Points on a hilly landscape, in no order, each with its height.
A ball rolls from a point to whichever of its 6 nearest points has the largest drop for the distance, and stops where none of them is lower. Distance is the straight distance between rows; heights are no part of it.
z95 (h 17.6): [145 110 104  83 180 107  61 112 127 110 111 138 111 163]
z32 (h 23.1): [139 129 130 102 134 113  92 151 105 117 165 125  80 173]
z722 (h 22.8): [ 92 202 111 196 141 167 183 169 107 138 153  42 121 105]
z754 (h 7.1): [161 118 137  90 153 122  99 129 134 128 133 144 117 161]
z727 (h 81.3): [122  96 153 129 108 147 135 110  99 134 119 128 144  97]
z78 (h 34.7): [153 136  95 119 154 109  67 100 190 181 106 134  97 179]
z269 (h 17.4): [117 127 141 113 106 114 136 161 105  78 163 121  96 128]
z402 (h 73.6): [150  93 171 147  97 159 144  86 121 162 125 128 153  97]
z865 (h 30.6): [ 92 111 118 107 128 110 118 131  77 103 109 142 148 116]
z272 (h 7.2): [105 192 111 198 119 136 165 139  93 135 114  83 123  79]
z954 (h 38.2): [142 147 100 123 124 117  89 109 214 202 115 127 102 172]
z783 (h 71.1): [149  91 187 127 110 171 156 113 166 129 154 141 157 141]
z596 (h 8.9): [ 80 149  93 153 123 118 141 144  72 125 108 122 155  78]
z684 (h 45.8): [162 151 135 129 116 126 110 105 214 158 132 134  96 186]
z9 (h 62.2): [102  91 128 122 105 132 128 110  77 131 111 128 154  91]
z927 (h 70.5): [138  95 188 142  90 154 172 122 151 130 172 122 133 116]
z419 (h 77.8): [144  95 171 124 106 142 158 136 153 112 173 128 123 134]
z997 (h 1.6): [141 128 118  94 153 106  90 135  97 113 128 133  96 160]
z816 (h 21.5): [ 64 153  40 142 154  80 111 164  76 110 119 143 178  87]
z118 (h 20.2): [ 85 124 109  98 140  94 106 140  66  80 111 160 142 114]
z443 (h 43.2): [151 126 138  96 126 117 107 138 120 111 160 136  93 162]
z590 (h 48.8): [162 137 134 115 138 116  92 120 188 154 144 127 100 192]
z428 (h 50.0): [177 120 151  97 147 126 113 108 181 139 120 151 126 172]
z406 (h 39.3): [160 138 131 106 137 118  89 139 132 155 154 123  79 189]
z821 (h 74.4): [139  90 166 146 116 143 130  75 111 149  91 125 154  98]
z877 (h 13.8): [ 74 136  73 118 129  98 120 154  70  89 117 144 154 101]
z907 (h 48.3): [ 78 171  81 149 107 114 161 187  81 112 141 118 132  92]
z222 (h 35.4): [109 148 139 179  89 146 168 132  95 136 122  73 118  86]
z575 (h 44.1): [154  88 142  81 161 147 120 107 142 124 108 160 144 145]
z507 (h 36.1): [ 73 159 100 152 110 139 173 188 102 111 151 104 122  82]
z92 (h 18.2): [126 101 131  84 143 112 109 136  99 112 115 149 127 135]
z733 (h 59.3): [168 127 174 121 125 141 127 120 195 134 158 134 117 181]
z721 (h 35.2): [127 159 132 193 113 129 158 103  87 137  96  84 132  79]
z347 (h 77.9): [143 106 166 114 117 129 149 145 135  94 176 130 102 136]
z73 (h 44.2): [ 95 160 108 173 119 112 146 128  78 134 100 106 140  79]
z188 (h 78.0): [151  90 174 117 115 155 149 123 142 125 148 133 135 128]
z703 (h 60.3): [100 116 143 128  99 135 179 160 114 116 163 115 115  95]
z836 (h 61.8): [166 113 182 134 116 169 156 112 218 121 151 151 154 166]
z10 (h 62.5): [103 115 136 164 110 118 142  89  83 139  95 113 145  94]
z401 (h 43.8): [139 140  97 130 127 130  74 128 190 199 142 121  96 184]
z936 (h 39.2): [ 79 166  57 149 119 107 149 177  83 116 132 121 165  86]
z283 (h 31.1): [161 104 127  85 172 125  99 105 148 128 118 148 117 161]
z751 (h 22.9): [149 129 102  99 154 108  67 126 133 152 129 135  87 182]
z713 (h 43.9): [162 105 139  93 161 135 108  95 192 131  96 159 134 159]
z755 (h 44.0): [ 91 138  91 141 118 115 143 147  75 109 128 131 138  86]
z520 (h 50.5): [158  78 151  92 144 150 130  82 169 140 104 155 165 135]
z409 (h 17.5): [ 86 142 102 148 117 132 170 173  91 119 151  95 116  81]
z637 (h 61.0): [148  85 172 111 116 159 136 103 142 133 126 141 159 123]
z779 (h 78.2): [151 111 159  99 119 121 129 140 120 100 148 142 112 141]
z555 (h 52.4): [171 122 160  98 142 145 115 117 175 121 128 154 121 170]
z64 (h 53.8): [176 134 167 122 132 146 124 111 230 128 113 153 123 184]
z588 (h 19.3): [117 206  88 204 145 124 145 146  89 133 114  90 142  90]
z998 (h 37.9): [174 131 116  99 171 117  90  87 200 152  91 148 113 172]
z256 (h 34.3): [ 87 179  75 182 137 104 132 138  75 134  86 106 159  85]
z763 (h 58.7): [116 115 161 157  94 148 183 126 131 126 174  99 118  96]
z940 (h 63.2): [172 116 182 125 125 162 138 104 203 124 123 155 160 163]
z139 (h 81.1): [125  98 165 152 100 154 153 118 105 131 127 120 137  95]
z614 (h 25.6): [137 116  90  97 180 102  58  87 175 169  82 145  93 164]
z349 (h 23.0): [ 81 153  67 125 124  90 123 174  72  74 141 145 134 106]
z325 (h 28.5): [ 97 189  80 189 138 122 148 156  78 140 111 103 147  85]
z251 (h 53.1): [161  93 155 100 151 162 118  71 199 137  94 159 182 133]
z920 (h 71.8): [100 119 124 150  99 130 157 135  87 127 125 109 124  79]
z576 (h 34.8): [ 91 160  96 117 123  90 131 184  84  73 152 133 105 117]

For each start below, name the point where the ball stops.
z402 -> z997
z576 -> z596
z188 -> z997
z703 -> z596
z251 -> z997
z10 -> z272
z763 -> z272
z907 -> z596
z590 -> z997
